Points, in no order, along strands that fork, close into loops and pass close to each other.
Points whose rows are less than 48.3 apart are linked; no others are. Some points are linked to none.
Gimi: [  1, -15,   4,  11,   9,   1,  17,  20,  11,  12,  43,  -3, -14,  12, -13,
  -6, -16,  10,   2, -10,  -1,   9, -16, -16,  16,   9, -13,   3,   3,   0]
sevob: [-13, -19,   1, -24,   6,   7,   9,  -8, -19,   0,  13,  18,  -9,   0,  -8,
  34, -11, -16,  -5, -40,   1,   8, -17,  18,  -5,   9,  17,   0,   7,  16]
rim: [ -8, -13,   6,  -7,  -5,  -3,  32,  19,  31,   5,  14,  -6, -13,   6, -12,
  -1, -14,  26, -14, -19, -18,  12, -13,   9,  18,  16,   5,  11,  14,  20]
tabog: [ -2,  24, -14,  12,  -9, -15, -20, -24,  13,   5, -22,   6,   0,  -9,   7,
  16,   6,  -8,   8, -16,  39,   4,   1,   5, -10, -23,   9, -15, -15, -18]
pog: [-21,  -1,   1,  -1, -18, -20,   8, -18,  14,  -7, -24,   8,  -6, -14,  -2,
  28,   1, -13,  18, -30,  15,  18,  -5,  -2,   1,  -7,  13,   7, -20,   8]
diron: [ 25, -10,  16,   2,   0,  12,  -3,  13,  -7,  16,   1,  11,   7, -10,  -2,
   5,   5,  13, -13, -23, -33,   3,  -1,  37, -15,   2,  25,  -2,   5,  -4]
futen: [  0,   3, -12,  20, -15, -23, -11, -18,   7,   0, -27,  14,   7, -16,   5,
  16,  -3, -13,  10, -13,  22,  10,   8,   2,  -6, -18,   8, -11, -15, -10]
Rened: [-12, -17,  11, -26,   2,   0,  14, -13,  -7,  -4,   7,  12, -11,   0,  -5,
  35,  -6, -17,   4, -49,  -4,  15, -19,  14,  -3,   3,  20,  12,   2,  16]
Pep: [ -9,  -1,  -5,   2,  12,   3,  -3,   7, -23,   0,  19, -16,  -8,  17,  -9,
 -22,   9,  -2,   8,  35,   8,  -8,   8, -21,  20,  17, -25,  -1,  10, -12]
vep: [-47,  19, -16,  -8,  -3,  19,  23, -15,   5,  -4, -22, -19,   3,  12,   8,
 -21, -29,  21,  -5, -16,   9, -14, -10, -13,   3,   1, -19,  22,   4,  19]
fuf: [ -5, -22,   5, -14,   9,   1,   7,  14,  -2,  -8,  33, -11, -20,   5, -26,
 -12,  19,  -2, -15,  23,   3,  -1,  16,   3,  25,  18, -13,   0,  11,   2]
vuvet: [ 21,  16, -12,  16,  -4,   2,   8, -16, -12,  -3,  -1,  17,   7,  21,  26,
 -29, -15,   4, -18,   6,  21, -17,  -9, -10,   2, -14, -14,  -2,  -1, -23]
zev: [  4,  21,   2,  -9,  -2,  15,   4,  -2,  20,  -1,   0, -13,  13,  14,  -3,
 -26,  -2,   4, -29,  33,   5, -21, -14,  -6,  16,  -8, -18,   9,  -8,  -3]
lus: [ 26,  -2, -16,  15,  19, -38, -11,   8, -19, -21,  13,  -2,  -6,  -4,  12,
 -17,  -6,   9,  12,  23,  -4,   1,  11, -18,  -1,  24, -18,   0,  19,  -7]
lobu: [ 11,  15,  13, -14,   7,  -2, -14,  -5,  -4,  10,  -4,  -1,  -8,  -7, -11,
  25,  27,  -6,  15, -43,  20,  22,   0,   4, -18,  -7,  19,   0,   4, -20]
zov: [  1,   1,  -5,   2,  11, -10, -12,  -5, -24, -13,  13, -13,  -7,  16, -12,
 -23,  21,  -5,  -3,  40,   9,  -6,  17, -13,  27,  11, -28,   2,  10, -13]
vutus: [-11,  11, -15,  22, -29, -15,  -3, -22,   9,  -4, -36,   5,  14, -19,   3,
   3,  -7, -11,   5,   1,  16,  -3,   7,   4,   8, -20,  11,  -9, -16,   5]
Duv: [ -8,  -1,  10, -18,  -7,  17,  13,   4,  18,  -3,   5, -20,   4,   6, -19,
 -10,  10,   1, -18,  23,  -2, -14,  13,   2,  29,  10, -14,   0,   2,   7]
bod: [ 18, -15,   8,  14,  13,  -5,   0,  28,  -8,  12,  26,   8,  -7,   7,   0,
  -2,  -7,  11,  11, -15, -13,  16,  -7,  -7,  -7,   6,   0,   0,   7, -10]
torob: [ -5,  15, -16,  13,   9, -21, -18, -12,  -8,  -2,  -2,  10, -14,   5,  15,
  17,   6, -16,  26, -20,  35,  21,  -5, -10, -15, -14,  -5,  -5,  -4, -23]
koz: [  7,  12,  -2,   6, -10,  13,  -8,   2,   5,  -4,  -9,  -1,  22,  -1,  10,
   1,   2, -18,  -3,  32,   1, -18,  10,  -4,  -4, -10,  -5,  -9,  -8,  -6]
Vumok: [ -6,  -2,  11, -11, -12, -16,   0, -16,   8,   1, -23,   5,  -8, -15,  -8,
  32,  13,  -5,  13, -43,   3,  17,  -9,  10,  -5,  -3,  33,   8, -10,   8]
zonam: [  6, -13,   3, -13,  -7,  20,  12,  15,  -6,   3,  18,   4,   5,   0,  -6,
  10,   3,  -9, -19,  17, -11, -15,  10,  18,   6,  15,  12, -10,   9,  15]
pip: [ 11,  29,   6,   3,   2,  20, -23,  -5,  16,   1, -14,  -6,  22, -11,  16,
   2,   2,  -2,   4,   4,  -8, -13,  -5,   4, -25, -33,  14, -14, -14, -10]
gotir: [ -6,   0,   5, -11, -17,  20,   6,   4,   8,   1,  -7,  -2,  14, -11,   1,
  15,  -2,  -2,   0,  -1, -12, -20,   1,  14,   2,  -6,  23, -17,  -2,  22]
kediv: [  1,   9,  -8,  11,   8,   8,  -7,   9, -14,   7,   6,   3,   9,  13,  17,
 -16, -10,   0,   7,  28,  15, -11,  -3, -13, -11,  -8, -19,  -6,   0, -16]
pibek: [ 39, -20,   1,   9,  24, -37, -18,  10,  10, -16,  26,  -1, -11,  -3,  -1,
 -16,  -1,  18, -20,  14,  -3,   9,   9,   0,  -1,   6, -17,   1,   9, -11]
Muki: [ -8,  32, -18,  11, -11, -13, -11, -31,  13,   4, -29,   8,  -6,  -1,  16,
   6,   1,  -5,   0, -25,  42,  -2, -10,   5,  -1, -26,   6,  -8, -17, -17]
Gole: [ -6,  23,   8,  -7,  -9,   5, -19,  -5,  14,   4, -29, -21,   8, -12,   8,
   3,  12,  22,  15, -25,  -6,  -9, -14,   8,  -9, -30,  31,  -9,   0,  10]
miba: [-24,  -6,   6, -11,  -8,   1,  28,   6,  23, -12,   2, -18,  -5,   0, -18,
 -13,  -2,  18, -17,  -3,  -4,  -1,   8,   0,  32,  23, -16,  14,   8,  17]
bet: [ -3,  15,   4, -11,  -1,  -1,  -3, -27,   1, -23,  -8,  -8,   2,  17, -21,
 -27,  27,   1, -32,  25,   1,  -8,  10,   7,  41,  -7, -27,   9,  -7,  -9]
Gako: [-17, -11,  -4,  10, -26,   1,  12, -12,   1,   3, -24,   4,  12, -16,  -8,
  10,   0, -19,   7,  10,   6,  -4,  17,  -1,  14,   1,   4,  -5, -12,   8]
mes: [ 27,  14,   2, -11,   6,  25,   3,  25,  17,   4,  30,   1,  11,   2,  -8,
   4,   8,  -3, -31,  23, -27,  -4,  -4,  19,  -8,   0,  15,  -6,   6,  12]
vigov: [  4,  -1, -13,  21,  13, -25, -11,  10, -27, -10,   7,   8, -10,   5,  19,
  -2, -12,  -8,  35, -14,   1,  14, -11, -22, -12,  -2,  -9,  -1,   5, -18]
Nelo: [ 13,  12,  -4,   5,  18,  16,  -7,  16,  -1,  16,  21,  -1,  11,  13,  10,
 -18,  -8,   9,   1,  34,   4,  -7, -10, -12, -17,  -8, -16,  -4,   1,  -8]
vodis: [-12, -10,   4,   8, -25,  -2,  15,  -8,   3,  -2, -18,  -4,  11,  -8, -13,
   3,   5,  -9,  -5,  18,  -2,  -6,  24,  -2,  26,  15,  -7,   5,  -9,   5]
lubad: [ 14,   9,  -4,   9,  22,  16, -10,  20,  -9,  20,  23,   6,   6,   7,   9,
 -14,  -3,  20,  18,  14,  -9,   9,  -7,  -5, -31,  -7,  -7,  -9,   8,  -2]
kan: [ 17,  23,   3,   3,  -2,  16, -10,  10,  16,  -4,  -1,  -3,  26,   2,  11,
  -5,  -3,  -9, -13,  30,  -8, -16,  -2,  -5,  -7, -12,  -4,  -6, -10,  -7]
putu: [  5,   2,  -1,  -9,  17, -10, -21,  -5, -14, -19,  14, -11,  -7,  17, -19,
 -28,  28,  -7, -15,  41,   6,  -2,  14,  -5,  26,  -2, -31,   2,   5, -11]
renit: [ 29, -30,   6,  12,  18, -36, -11,  10,   6, -14,  25,   3, -25,  -3,   4,
  -7,  -1,  13, -14,  10,  -8,  13,   8,  -3,  -4,  29,  -1,   5,   6, -13]
fize: [  1, -18,   5,   2,   2,   0,   8,  22,  -4,  -1,  28,  -4,  -8,   7,  -9,
  -6,   3,   3,  -4,  15,   4,  -2,   8,  -9,  16,  18, -14,  -2,   6,  -2]
vum: [ 32,  -7,   7,   2,  -5,   4,  -7,  12,  -1,  -1,  10,  13,  11, -10,   8,
  13,   6,  -1, -18,  17, -31,  -4,  14,  24, -16,  10,  21,  -6,   3,   3]
fori: [  1, -10,  -3, -13,  19,  14,  -2,  13, -32,  15,  23,  16,  -6,   5,  -5,
  18,  -1,   4,   9, -29,  -3,  11, -15,  18, -20,   0,  14,  -8,  15,   7]
leb: [ -9,   2,  12, -30,   8,  14,   5,  -6,   8,  10,   3,   2, -10,   6, -11,
  21,  -3,   1,  11, -52,  12,  14, -21,   0, -10, -10,  14,  -4,   5,   7]
pupok: [-12,   9,   4,  -9, -16,  11,  -5,  -3,  15,  -1, -21,  -8,   9, -15,   6,
  15,   3,   9,  11, -15,  -3, -16,  -7,   9,  -5, -18,  29, -15,  -4,  17]
Rop: [ -9,  23,  -9,  -6,  -2,  14,  13,  -8,  29,  20,  -5, -17,   8,  16,   5,
 -32, -21,  30, -24,  19,   1, -21, -30,  -7,   6, -14, -12,  25,  -3,  16]
vor: [ 18,  14,  -4,   9,   2, -21, -26, -19,   3,   7, -18,   5,  -2, -19,  -4,
  26,  20,  -8,  16, -28,  21,  25,  17,   5, -24, -11,  15, -10,  -4, -24]
kore: [-12, -15,   8, -27,  13,  15,   7,   2,  10,  -4,  27, -20, -18,  13, -36,
 -14,  24,  -3, -19,  23,  -4,  -1,  21,   8,  30,   9, -18,  -4,  10,   5]
kalop: [-10, -14,   5,  -5,  -2,  16,  11,  16,  -7,   8,   9,   6,   2,   4,   1,
  10,  -9,  -3,   9,  -5,   9,  -2,  -3,  -7,  -3,   1,  -4, -13,   0,   4]
zuz: [ -5,  16,   8, -20,  -1,  -4, -10, -11,  22, -27, -15, -20,   2,   7, -25,
 -20,  31,  -7, -33,  29, -13,  -7,   9,  10,  37,  -8, -15,  11,  -7,   5]
zuzur: [ 10,  -2,  17, -15,   7,  -2,  -8,  -5, -13,   7,  -3,   9,  -9,  -9, -12,
  27,  21, -10,  10, -50,   5,  22,  -8,  14, -16,  -4,  25,   7,   3, -10]
refek: [-32,  21,  -7, -21,  -3,  14,  -4, -17,  21,  11, -27, -23,  -1,  -1,  12,
  -6, -16,  21,   4, -13,  16, -24, -24,  -3, -15, -28,   9,   3,  -6,  10]
tob: [ 11,  -7, -16,  21,  10, -33,  -6,   9, -25, -16,   7,   4,  -9,  -3,  16,
 -10,  -8,  -2,  22,  16,  -4,   3,   6, -22,   2,  24, -11,   0,  14,  -9]
pemu: [-12,  22,  -8,   0,  -9,  13,  11, -14,   6,  12, -23,  -1,   4,  13,  22,
 -24, -21,  19, -11,  -2,  18, -24, -25,  -2,  -1, -22,  -5,   9, -11,  -7]
Gafi: [ 13,   5,  -4,   0,  20,  20,  -8,  19, -23,  18,  21,  11,   3,   5,   6,
  -5,   3,  18,  19,   2, -11,  14,  -5,   9, -33,  -3,   4, -14,  15,   3]
luded: [-19,  -7,   3,   2, -12,  -4,  12,  -2,   4,  -5, -13,  10,  -1,  -3,   3,
  18,  -8,  -9,  16, -23,  13,   6,  -7,  -6,   4,  -7,  -3,   1, -14,   0]
Godo: [-42,  26, -18, -13,  -5,   9,   8, -23,   9,   3, -31, -17,  -9,   8,  16,
  -9, -20,  22,   1, -24,  24, -20, -22,  -6, -11, -20,  -3,  17,  -5,   9]
bof: [ 19,  -1,   6,   1, -12,   3,  -2,  11,   9,  -7,   1,  -1,  14,  -6,   0,
   5,  10, -13, -12,  33, -11, -11,  18,   3,   6,   7,   2,  -6,  -4,   4]
Zugu: [-29,   1,  -1, -13,  -3,  34,  12, -23,  -3,  15, -14, -20,  10,  11, -13,
   2,   2, -19,   4,  20,  -1, -22,  22,  -6,  19,   3, -14,  -8,   0,  -4]
nudo: [-13,   5,   6, -17,   0,  21,   2,   5,  19,  20, -13, -12,   2,   4,  -5,
   0, -12,  26,   9, -34,  -5,  -1, -21,   6,  -8, -17,  17,  -7,   6,  20]
Zutuv: [-29,  15,  -5,  -9, -12,  21,  17,  -8,  15,   3, -18, -19,  11,  10,   6,
 -19, -20,  17,  -9,   5,   6, -22, -10,  -7,  10,  -3, -13,   8,  -3,  12]
rep: [ 15, -14,   3,  12, -15,  -6,  -6,  -5,  -1,   3, -14,  17,  12, -23,   7,
  19,   2,  -9,   1,   5, -12,  -4,  18,  13, -13,   3,  27, -10,  -9,   8]
larup: [ 31, -10,   8,   3,   2,   6,  -2,  16,  -5,   9,  17,  13,   4,  -4,   3,
   8,   4,  10, -21,   3, -32,   3,   5,  33, -15,  10,  19,  -2,   8,  -1]
Sepi: [-37, -13,  -6,  -5,  -3,  23,  19, -11, -15,   2,  -1,  -5,   0,   5,  -9,
   9,  -4, -26,  16,  -3,  13,  -3,  14, -18,  15,   9, -17,  -5,  -1,   0]
goli: [ -6, -11,  10,   1, -18, -15,  11,  -6,  13, -15, -12,  -8,  -2,  -6, -14,
  -6,  11,   3, -19,  18,  -2,  -3,  20,   1,  35,  21, -11,  14,  -7,   3]
sodor: [  6, -14,  15,  -5,  -3, -12,  -4, -14,  -4,   4, -16,  17,  -7, -15,  -4,
  31,  10, -12,   8, -39,  -3,  17,  -5,  14, -15,   2,  33,   7, -10,  -2]
deket: [ 15, -16,  -9,  20, -10, -18, -11, -13,  -8,   5, -16,  18,  10, -23,   5,
  18,  -2, -17,   9,  12,  -2,   8,  25,   3, -23,   0,  16, -11,  -9,   3]
Gibo: [ 18,  18,   7,   0,   8, -11, -25,  -9,  -4,   7, -12,  -1,  -6,  -8,  -5,
  18,  26,  -9,  19, -40,  23,  27,   9,  -1, -26, -10,   8,  -2,   4, -31]
kipa: [ 16, -13, -10,  16,   5, -24, -18, -12, -16,   4, -13,  20,   2, -20,   9,
  21,   4,  -9,  20,  -6,  -1,  23,  20,   3, -35,   1,  16,  -9,   0,  -4]
zum: [-22,  -9, -12,   9, -19,   2,   7, -13,  -9,   5, -16,   8,   5, -16, -12,
  17,   5, -29,  11,   9,  19,   5,  18,  -3,   5,  -3,   7, -10, -12,   5]
Buda: [ -1,   6,  11, -19,  -7,   8,   1,   6,  27, -16,   0, -21,   3,   4, -21,
 -13,  20,  -5, -29,  30,  -9, -10,   9,   6,  28,   2,  -9,   5,  -1,  10]
dafiv: [-37,  -6,   2, -14,  -6,  12,  36,   1,  14, -12,  -4, -10,   2,   0,  -7,
   2, -20,  -1,   1, -25, -11,   5,   6, -10,  18,  24, -15,  13,   8,  22]
Vaza: [-16,  26,  -9,   7, -15,   0,   6, -17,   3,  -1, -32,   4,   0,  13,  22,
 -11, -13,  15,   1, -24,  20, -10, -22,   0,   3, -24,  -2,   4, -11,  -6]
piba: [ 16, -34,  11,  12,   7, -33,  -1,   6,   8, -19,  22,   2, -25,  -4,  -2,
  -7,   0,   4, -15,   8,  -2,   8,   6,  -9,  11,  30,  -4,  12,  -4, -12]
nakat: [-15, -18,  11,  -3, -14, -10,  27,   9,  18, -14,  -3,  -6,  -9,  -6,  -8,
   0,   0,  10, -15,  -2,  -6,   1,   9,  -1,  27,  30,  -9,  18,  -3,   9]
fibo: [ 12,  12,  -5,  -6,  20,   1, -13,  17,  -9,  -8,  21,  -9,   0,  11,  -1,
 -22,  18,  -5,   1,  53,  -3,  -1,  11,  -9,   1,  14, -17,  -2,  14,   1]
miz: [ 11,  -9,   9, -11, -11,  11,   8,  13,   3,  -4,  11,  -2,   5,  -6, -10,
   8,  15, -15, -21,  30, -14, -15,  20,  13,  11,  16,   9,  -3,   3,  13]
sife: [ 11, -22,   7,  22,  -6, -29,   5,   4,  -6, -14,   4,  10,  -5,   0,   9,
   3, -15,  -6,  -1,  -5,  -1,   6,   3, -19,  12,  15, -13,  12,  -5, -15]
ruv: [ 14,  29,   3,   7,   0,  16, -14,  -1,  15,   1, -13,  -4,  25,   0,  20,
  -7, -10,   0,  -5,  12,  -8, -17, -10,  -1, -17, -29,   0,  -7, -14, -14]
lomep: [-11,  23, -12,  18, -35,  -8,   3, -19,  10, -13, -33, -17,  20, -14,   3,
  -8,   4,  -8,  -5,  30, -15, -18,   9,  -1,  26,  -7,   9,   8,  -5,  19]
vuro: [-14,  -7,  10,   1,   5,   8,  26,  12,  19,   9,  17,  -3,  -8,  14,  -6,
   1, -27,   7,  12, -40,  -9,  15, -25, -14,  10,  -6, -13,  13,  -3,  10]
gelup: [ -2, -27,   1,  13,  -6, -17,   2,  -8, -12,   1,  -6,  23,  -7, -12,   4,
  27,  -1, -23,  13,  -8,   1,  16,   5,  -3, -14,  12,  17,   3, -12,   3]
tavi: [ 11, -25,  10,  10,  -5, -25,   2,  -2,   3, -17,   4,   1,  -9,  -6,  -8,
  -5,   7,  -3, -18,  20,   4,   1,  20,  -5,  23,  25, -14,  10,  -4,  -7]
Som: [-12,   7, -19,   7,   4,  -5, -16,  -5, -11,   3,  -7,   9,  -3,  -2,  13,
  14,   6, -14,  23,   2,  35,   4,   4,  -6, -19, -11,  -2, -17,  -6, -11]
Mak: [ -3, -24,   5,  -3,  -2, -11,   3, -10, -17,   0,   1,  24, -11,  -9,   0,
  35,   5, -23,  11, -25,   1,  18,  -7,   7, -14,   8,  24,   7, -10,   6]
gumis: [  2, -14,   2, -10, -10,  19,   9,  10,  -9,   6,   7,  12,   8,  -7,  -1,
  20,  -2,  -5, -10,  -1,  -8, -15,   3,  20,  -2,   7,  22, -13,   2,  15]
Fiza: [ 14, -26,  26,   2,   5,  -1,   7,   9,  -4,  14,  -7,  10, -12,  -3,  -2,
   5,   1,  -2,  -3, -47, -27,  20, -16,  23,  -8,  10,  21,  18,   2,  -7]
gano: [ -5,   3, -13,  16,  11, -25, -15,   0, -21, -11,   3,  11, -13,   5,  19,
  10,  -3, -18,  35, -20,  16,  17, -10, -19, -13, -11,  -7,   1,  -3, -19]
fovog: [ 24,   6,  -7,  -1,  18, -15,   0,  19, -17, -11,  23,  10, -11,  -8,  12,
 -18,   3,  19,  18,  27, -25,   8,   5,   5, -14,  33,   0,  -9,  25,  10]
resu: [ -2, -24,  20,  -7,  -5,  -4,  19,   9,   5,   4,  -5,   9, -11,   2,   1,
  16,  -6,   2,   2, -43, -24,  15, -16,  12,   1,   8,  18,  14,  -2,   6]
vepaf: [-17,  14,   4, -23,   5,  21,  -5, -10,  23,  22, -16, -17,   1,  -1,   1,
  -2, -14,  21,   9, -22,  12, -14, -21,  -1, -17, -27,  15,  -7,  -4,   8]
Pon: [ -5, -15,   1, -18,  19,   9,   2,   2, -31,   9,  25,  16, -10,   7,  -8,
  27,  -8,  -7,   1, -41,  -3,  13, -22,  20, -12,   2,  14,  -2,  15,   9]
fid: [  0,   0,   6, -23,  18,  16,  -5,   9,  11,  -2,  26, -19,  -7,  17, -30,
 -21,  25, -11, -22,  40,   1,  -3,   7,   1,  17,  -1, -19,  -3,   4,   3]
Nudu: [  4,  -8,  -2,  10,   4,  -6,  -2,  19, -13,  -3,  23,  -2,  -5,   8,   0,
 -13,  -2,   3,   3,  22,   8,  -4,   3, -17,   9,  13, -19,  -2,   6,  -9]
kef: [-26,  16,  -4, -17,  -7,  25,   2,  -7,  22,   8, -19, -26,  10,   2,  11,
 -14, -19,  15,  -1,   8,  -3, -28, -18,  -6,  -5, -19,   7,   3,  -4,  22]
befi: [  7,   7,   4, -11,  11,  18,  -4,  15,   6,   0,  21, -14,   5,  13, -12,
 -15,  16, -11, -16,  46,   1, -10,   6,  -8,   6,   3, -17,  -3,   3,  -2]
tas: [ -4,   5,   6, -12,  13,   1, -12, -18,  -5, -17,   9, -13,  -8,  20, -28,
 -30,  26,  -1, -25,  28,   5,  -5,  11,   2,  35, -11, -33,   5,  -7, -14]
kesi: [-28, -12,   2,  -8,   1,  27,  24,  -3,  -5,   5,   9, -11,   0,  11, -11,
  -6, -13,  -8,   2,   2,   9, -10,   7, -20,  18,  11, -24,  -1,   3,  -1]
vug: [  8,  27,  11,  -1,  -2,  14, -21,  -4,  18,   3, -22, -12,  20, -14,  11,
   0,   8,   9,  10, -12, -13, -10,  -8,  10, -18, -34,  22, -13,  -8,  -4]
ves: [ 33,  -8, -11,  16,  20, -39, -16,  11, -10, -17,  26,  -1,  -9,   2,   6,
 -19, -10,  20,  -1,  12,  -4,   6,   4, -16,  -1,  13, -18,   1,  17, -12]
lup: [ 16,  -1,  -6,  25,  15, -20, -13,  15, -22,  -3,  14,   6,  -5,  10,  13,
 -11, -17,   8,  23, -14,  -4,  12,  -9, -22,  -8,  -3, -15,   1,   7, -23]
Basa: [ -1,  29,   3,  -4, -16,  -2,  -6, -17,  18, -23, -24, -22,  14,   1, -16,
 -12,  23, -14, -27,  36, -18, -17,   7,  -4,  37,  -2,  -6,  11,  -7,   6]
tura: [ 16, -11,   6,  21,   7, -13,  -3,  23,  -8,   4,  21,   6,  -6,  10,   5,
  -7, -16,   9,  11, -14,  -5,  11, -10, -18,   0,   0, -13,   2,   0, -15]
Gil: [ -9,  23, -10,  -1,  -5,  14,  15, -13,  13,  22, -16,  -4,   5,  15,  15,
 -31, -25,  28, -17,   5,   6, -23, -33,  -4,  -2, -21,  -4,  23,  -8,   4]
Mir: [ 20, -15,   2,   9,  16,  -8,  -5,  24, -24,   8,  22,  15,  -9,   0,   9,
   2,   0,  12,  13,  -5, -22,  16,   1,   4, -20,  18,   7,  -2,  15,  -4]
muvim: [ -2,  26,  -4,  11, -27,  -3,  -1, -19,  14, -14, -29, -17,  23,  -9,  -6,
  -8,  12, -20, -15,  37, -17, -19,  13,  -4,  32,  -3,   5,   6,  -8,   9]
tazu: [ -9, -15,   5,  -1,  -4,   5,   3,   9,  -6,   3,   2,  12,  -1,  -1,   3,
  19,  -3,  -9,  16, -17,  11,   5,  -1,  -4,  -7,  -3,   3, -10,  -7,   0]
Samas: [ 10,   1,   0,  -6,  19,  28,  -9,  13, -20,  26,  20,  12,   4,   4,  -6,
   4,   3,  12,   9, -17,  -7,   9, -10,  18, -30, -11,  10, -14,  11,   3]
loz: [-17,  28, -14,   7, -13,  -8,   4, -25,   4,  -7, -33,   8,  -8,   9,  19,
   0,  -7,   3,   3, -35,  31,  -1, -19,   1,   3, -25,  -1,   4, -14, -10]
sov: [-19, -14,  12, -18,  -6,   4,  22,   3,   8,  -4,  -3,   5,  -8,   0,  -2,
  21, -12,   0,   8, -46, -12,  13, -17,   5,   2,   1,  11,   8,   0,  20]
piz: [ -3,   7,  -9,  10,   6,   6, -13,   3, -12,   7,  -3,   7,   5,   6,  19,
  -1,  -7,  -3,  15,   8,  23,  -6,  -2,  -7, -19, -16, -11, -13,  -5, -16]
tekep: [ 26,  -6,  -3,   8,  18,  -8,  -6,  26, -16,   4,  32,  10, -10,  -1,   6,
 -10,   2,  21,   6,  14, -23,  15,   2,   7, -17,  22,   3,  -4,  20,   1]
zelop: [ 17, -12, -11,  13,  11, -20, -12,  -3, -28,   0,  -6,  22,  -4, -15,  18,
  12,   3,   1,  25,   1, -16,  20,  16,   6, -35,  17,  14,  -7,  13,   1]
zek: [-16,  -6,   5, -23,   1,   8,  21,   7,  31,  -8,  14, -22,  -9,   3, -28,
 -19,   6,  17, -26,  10,   1,   0,   7,   8,  33,   9, -16,   6,   9,  16]
sabu: [  3, -26,   8,  18,  -9, -21,   7,   0,  -3,  -5,  -6,  17,  -4,  -6,   9,
  17, -10, -15,   8, -10,  -3,  10,   3, -11,   1,  11,   0,  10, -13,  -6]
lalim: [ 24,  -1,   8,   8, -11,   5,  -7,   0,   5,  -3,  -5,  12,  18, -22,   9,
  17,   6, -10,  -9,  10, -29, -10,  14,  18, -12,  -1,  29, -11,  -7,   9]
Pezo: [ 20,   8,  -8,  -2,  20, -13,  -6,  23, -12, -13,  28,  -1,  -7,  -2,   5,
 -25,  11,  11,  13,  41, -12,   4,   8,  -3,  -3,  24, -10,  -6,  21,   9]
rak: [ 17,  -2, -10,  12,   8, -25, -27, -18, -11,   5, -17,  12,  -1, -19,   5,
  22,  12,  -7,  21, -18,   9,  27,  20,   4, -34,  -7,  13, -11,  -1, -17]
loko: [ 21,   6,   2,   6,   2,  10, -19,   7,  -5,   2,  -4,  10,  20,  -8,  13,
  10,   4,   2,  10,   3, -11,   2,  13,   8, -29, -16,   6, -17,  -2,  -9]
femi: [-19, -16,  -1,  -9,   6,  23,  15,  11,  -8,  11,  22,  -4,  -3,  11,  -6,
  -2, -14,  -7,   8,   2,  11,  -7,  -2, -18,   3,  11, -12,  -9,   8,   5]
veb: [ 13, -16,  -6,  27,   1, -37,  -3,   1, -19, -20,  14,   7,  -9,   3,  10,
  -2, -14, -11,   5,  -1,  -2,   5,   3, -28,   9,  18, -16,  14,   0, -18]
ved: [ 24, -18,  17,   6,   6,  11,   1,  14, -10,  21,  -2,   8,   0,  -9, -10,
  -5,   5,   9, -13, -38, -31,  16,  -6,  35, -12,   5,  22,   9,   9,  -9]
Pufe: [ 14,   8,   3,  -1,   6,   4,  -5,   9,   8,  -4,  18,  -7,   8,  15,  -6,
 -24,   3,   4, -23,  35,  12,  -9,  -2,  -8,  12,  -4, -24,   2,  -3,  -9]
duk: [ -2,  17,  -2, -10,   7,  19,  13,  -3,  31,  19,   9, -15,   6,  13,  -7,
 -30, -14,  15, -26,  29,   8, -19, -23,  -9,  14,  -9, -19,  16,  -7,   6]
nur: [ 13, -13,  -2,   5,  11,  -4, -10,  12, -33,   4,  10,  20,  -6,  -6,  12,
  11,   5,   6,  12,  -4, -18,  11,   3,  16, -27,  16,  15,  -4,  12,   2]
Vuvor: [-10,  13, -16,  23, -36, -15,   2, -23,   8,  -7, -38,  -4,  19, -20,   4,
  -4,  -5,  -9,  -1,  15,  -2, -11,   9,   2,  17, -14,  13,  -2, -12,  14]
kuleg: [-48,  24, -22, -11,  -2,  13,  18, -20,   3,   0, -24, -15,  -6,  13,  14,
 -17, -30,  25,  -4, -27,  16, -12, -19, -12,  -9, -11, -13,  25,   1,  17]
Papul: [-30, -17, -10,  -1,  -9,  13,  14,  -9, -18,   6,  -4,   5,  -1,  -5, -11,
  18,   6, -31,  17,   3,  13,   4,  18,  -9,   8,  10,  -4,  -7,   0,   7]

A fork is a point with three links, a tip a point with one. Leave the first point through the second and follow the links. Name the first fork or tip that comes.
veb / sife => sodor
Pep / zov => zuz
gano / vigov => Mir
sodor / zuzur => kipa
kef / Zutuv => refek
kesi / Sepi => goli
bet / tas => befi

A piece is two or more points that can be reached from each other along the links. Count, over all rows, the pieces, the separate loops (a circle has one, a figure eight two, a Y none), the forks (points with three links) and the tips (points with one).
pieces => 3
loops => 6
forks => 7
tips => 1
